Points on a hilly landscape, in no order, each with its height.
A ball rolls from a point to whichever of its 2 nearest points has the largest drop for the distance, and stops where none of them is lower. Distance is the straight distance between rows; heights are no part of it.
gub h=50.3: [191 100 141 154 140 175 125 110 149 121 194 111  69  96 122 103 132 174
 143 104]
Gifa h=59.0: [117 145 132 110 130 129 159 129 114 162  87 141 115 130 124 161 107  81
 155 131]
Selib h=55.5: [105 193  65 161 148 116 144  98 113 124 116  91 111  74  53 129 172 135
  83 181]
Pavul h=22.9: [136  90 180 112 102 117 137 117 107 137 138 127 140 178 177 134 106  95
 138 124]
funa h=7.9: [110 154 128 143 163 135  91 129 137 171 100 234  98 112 173 152 139  96
 152 157]
difo h=41.3: [136  29 122 142  94 192 141 108 137  88 187  71 141 156 122 145 135 200
 132  96]
kuduf h=35.6: [136 170 115 122 119 118 140 106 136 133 131 169 113 106 157 116 146 102
 161 115]
das h=9.6: [183  94 158 163 129 209 132  72 142 119 174  98  71 131 174 136 149 183
 153  87]
gil h=11.3: [120 181  93 121 152  94  78 152 131 120  93 136  87 112 132 138 140  62
 103 106]
didu h=16.7: [183 109 157 170 120 194 121  51 129 132 179 127  68 132 220 132 161 162
 154  98]
Tibod h=89.7: [ 82 195  95 155 177  96 118 111 132 121  89  90 108  92  83 151 129  62
 102 160]
lol h=53.1: [195 110 128 169 133 157 156 117 140 121 182  77  78  91  86 106 155 182
 136 124]
zil h=40.6: [159 140 142  94 116 140  81 173 134 125 119 137  94 147 144 139 116 142
 129 132]
San h=41.6: [139 137 114 122  85 149 149 141 111 139 125  87 113 118  93 142 147 172
 139 112]
kiz h=34.1: [125  73 170 112 130 136 138 150 122 142  75 130 183 177 131 139  75 131
 161 133]
zudek h=10.9: [130  87 127 126 103 131 131 158 134  96 133  98 175 168  90 125 111 182
 133 149]
raget h=50.0: [134  71 134 174 106 132 159 108 111 122 188  63 125 128  82 121 151 201
 112 133]
Rego h=46.7: [152 103 127 133 121 147  71 156 169 106 161 125 137 124 152  69 102 188
 113  90]
seg h=24.4: [168 116 154 172 119 161  86  77 134 143 167 165  96 151 238 120 177 164
 137 122]
tiz h=21.5: [112 137 154 127 145 142  92 142 127 178  80 219 128 136 163 150 115 112
 160 142]
Roven h=49.8: [102 144 144 155 147 112 114 165 146 134 117 123 126 131  98 147  91 155
 145 135]
kada h=49.9: [184 146  89 139 104 123 170 120 114 103 174  76  97 103  86 103 186 156
  91 144]
sozod h=27.1: [115 187  94 113 142 125 112 115 165 114 112 184 127 100 156 122 151 107
 157 101]
ninip h=17.5: [146 202  82 115 153 141 121 112 179  91 129 166 122  68 127 110 164 122
 149  97]
kefan h=22.1: [137  96 162 128 106 173 118 102 108 157 135 156 115 170 187 156 132 152
 165 136]
Kopo h=41.7: [170 130 116 100 112 144 120 128 156 108 167 178  97 114 154 120 133 138
 139 123]
vom h=31.2: [132 114 126 145 122 136 156 153 105 114 146  91 137 129  50 149 163 208
 110 178]
Meko h=60.5: [ 88 149 112 135 128  95 181 119  83 151  96  83 166 116  55 132 149 113
  89 165]
Sopa h=59.8: [110  90 134  91 125 103 146 146 113 143 103 100 186 141 127  85  85  82
  81 112]
fasi h=35.3: [117 159  99 151 164 112 145 131 139  95 156 105 133  71  63 112 148 157
  96 157]
Pitiz h=55.7: [ 98 113 136 156 119  88 171 131  79 136 122  76 168 139  57 131 154 164
  99 169]
fik h=42.6: [128 178  90 128 122 103 164 103 146 100 143 129 120  96 117 115 145  91
 145 119]
bor h=37.1: [177 128 135 129 133 160 122 105 154 130 167 203  83 110 177 123 145 153
 162 126]
Reka h=45.0: [ 96  91 155 125 145  93 170 152 102 133 107  88 190 149  77 125 102 111
 101 165]
muri h=36.2: [147  61 144 147  97 183 156  82 134 102 185 104 121 151 138 149 147 181
 171  89]
ruli h=34.0: [ 90 181  95 131 184 129  67 103 155 127 100 223 118  98 171 144 152  74
 132 120]
fam h=20.4: [133 131 140 112  94 116 100 150 110 151 115 107 128 149 167 110 118 117
 114  93]
Raz h=14.0: [129  80 182 122 106 154 136 105  97 149 125 133 146 193 197 154 113 131
 165 128]
nop h=32.6: [ 72 171  97 124 184 103  68 117 142 118  73 126 122  99 130 147 132  12
  89 109]
busib h=45.8: [116  43 121 146  76 157 150 111 109 116 179  60 135 139  98 133 144 183
 111 100]
Zutu h=40.9: [115  98 152 122 107 169  95 147 122 168 129 137  92 136 148 142  89 150
 134 117]
danep h=23.4: [ 84 193  70 136 166  95  70 123 143 105  94 114  96  94 121 139 146  45
  84 102]
Nomi h=52.6: [128 155 136 150 160 119  91 168 162 119 125 153 108 105 116 140  96 157
 146 115]
Fus h=56.2: [134  77 135  77 119 117 105 143 123 131 101 161 186 173 174  94  75  97
 119 132]
sefu h=60.2: [127  63 143  93 112 122 108 166 122 122 115 119 183 165 133  98  53 111
 112 147]
som h=47.0: [148 134 130  97 119 118 115 122 152 103 157 202 138 137 184 115 135 111
 142 136]
fif h=32.8: [153 158 132  97 124 117  74 171 121 129  92 163 122 153 168 138 137 113
 141 104]
nezo h=8.1: [146 168  92 102 145 128 127 136 170  90 141 137 133  84 111 102 151 148
 136  97]
tidu h=59.3: [ 86 168  92 146 148 103 148 117  84 134 100 100 146 111  51 138 155 143
  61 193]
kelak h=46.9: [165 153 139 138 141 134  73 167 152 123 132 169  79 118 151 132 123 159
 150 109]
Zilu h=49.5: [ 97 136 134 129 124 127 150  95 125 175 112 202 142 130 176 132 119  95
 164 122]
Kigeb h=41.2: [108 116 161 120 136 128 140 152 130 140  96 148 154 150 116 145  77 128
 165 140]
dutam h=53.4: [175  84 137 188 128 162 164 100 120 111 184  62  95 109  79 133 171 198
 142 122]
tuzo h=67.7: [ 88 118 118  88 118 122 154 121 133 135 110 143 172 126 124 122  96  95
 135 118]
rike h=86.5: [ 84 154 141 133 183 100 133 146 124 140  56  92 172 121  93 135 109  68
  97 131]
tutum h=63.9: [ 91 118 124  77 137 118 133 142 134 140  81 137 185 132 128 101  82  76
 101 113]
renu h=88.3: [ 89 183 122 139 180  79 140 122 119 128  72  76 144 109  81 145 137  63
 100 150]
Mov h=36.1: [164 139 124 109  89 150 145 126 119 138 140 118  90 133 138 134 146 138
 150 107]
fove h=47.1: [149 155  94 134  96 113 185 101 131 111 154  97 107 107  95 116 159 132
 130 125]
Luvuk h=20.3: [144 134  98 124 112 134 129 141 156  98 155 104 152 102  98  83 152 181
 105 104]
keril h=52.0: [168 175  65 129 122 110 155 127 108 112 146  86  82  92  75 120 177 136
  87 176]
sif h=32.3: [109 123 145 114 128 159  93 147 124 188  93 177  97 134 160 141  95 125
 142 120]
sika h=84.5: [110 149 167 124 181  80 120 161 132 135  62 123 161 142 122 134  99  67
 120 116]
nama h=43.4: [133 143 132 145 106 128 159  79 124 162 147 195 121 133 184 123 147 110
 181 130]
dab h=46.5: [172 108 140 131 114 159 114 127 144 106 183 132  96 115 149 119 123 170
 138 116]
zesob h=52.2: [126 100 129  77 110 117 124 125 135 114 128 184 172 160 179 111 107 106
 136 134]
kop h=71.6: [104 106 125 115 104 128 169 124 140 111 149 141 150 127 105 133 112 133
 150 123]
Tusu h=82.5: [125 159 151 141 165  77 107 158 127 131  88 137 115 143 142 145 102  76
 132 128]
Vuluk h=4.1: [122  95 135 111  77 129 121 131 110 139 130  75 158 161 150 101 113 138
 105  90]
dokag h=23.5: [136 183 115 112 146 104  80 156 131 131  84 176 100 125 163 150 151  80
 131 115]
Katik h=23.3: [ 91 153 128 110 187 126  92 120 144 144  77 222 132 117 163 156 122  51
 140 142]
zigip h=79.9: [144 142 160 133 141 105 111 142 125 133 126 161  98 146 158 149 103 102
 155 155]
sen h=38.0: [112  87 180 122 139 103 173 138  94 154 103 101 158 144 109 134  84  89
 124 137]
tid h=44.7: [113 158  94 103 128 120 159 139 125 117 110 115 109 110  76 158 133  95
 124 155]
Tori h=40.5: [140  83 123 132  96 139  78 137 145 111 158 113 154 157 173  78  88 172
 115  93]
varaz h=55.2: [ 91 146 144 111 151 138 155 108 123 174  75 173 148 120 138 149 104  77
 158 129]
Rupin h=29.0: [140 142 114 160 151 129 142 130 149 111 165  96 124  70  71  86 150 189
 104 122]
rugo h=31.4: [137 121 144 139  94 120  85 137 130 131 139 119 125 153 197  91 118 151
 126  81]
Gokig h=29.9: [145 143 133 118  94 115 126 134 111 139 140 111  93 136 150 125 127 106
 121 112]
modis h=41.0: [ 69 172  87 118 193 132  55 108 157 126  73 176 132 104 152 156 142  27
 116 102]
piv h=37.3: [129 161 101 152 151 119 148 144 111 107 135 103 134  96  38 134 178 193
  90 190]
fut h=77.3: [143 112 158 148 126 113 147 132 131 117 169 130  90 137 126 157  95 123
 153 160]
kot h=74.6: [119 109 129 150 120 113 175 127 133 103 174 113 119 118  87 130 112 143
 129 150]
nevev h=23.9: [141  79 113 115  93 144 154 148 110 104 147  82 162 141  64 140 159 205
 126 147]
sezov h=30.7: [155 118 141 147 126 167  93 100 136 155 173 209 100 130 215 112 175 150
 139 155]
nif h=24.3: [139  80 150 113 104 140 113 157 135 108 108 113 184 187 127 132  89 174
 158 128]
ket h=38.7: [123 146 118 117 115 124 161 155 107 124 114  93 128 119  69 139 140 155
 121 156]
komon h=31.5: [121  93 180 110 129 116 169 121 107 173  99 128 150 155 152 127  95  73
 135 122]
Lidim h=50.9: [105 100 145 153 126  90 155 154 100 131 123  79 193 165  75 119 117 164
 102 162]
Legut h=49.4: [ 98 155  99  97 139 105 143 137 121 119 121  94 140 111  83 130 134  85
  81 156]
Serif h=30.0: [139  79 158 155 110 195 136  76 130 133 159 138 114 168 180 161 138 181
 183 108]
misan h=20.7: [126 114 121 135  86  98 139 125 113 122 163  69 141 134 119  97 133 152
  88 115]
nilov h=54.4: [103 136 119  92 115  90 144 135 106 132 125  95 141 131 119 106 115  66
  74 134]

Where does a ball stop that starts at each point below?
Nomi: gil
Fus: das
keril: nezo
sika: ket
tuzo: ket
varaz: nezo
lol: das
Meko: Raz
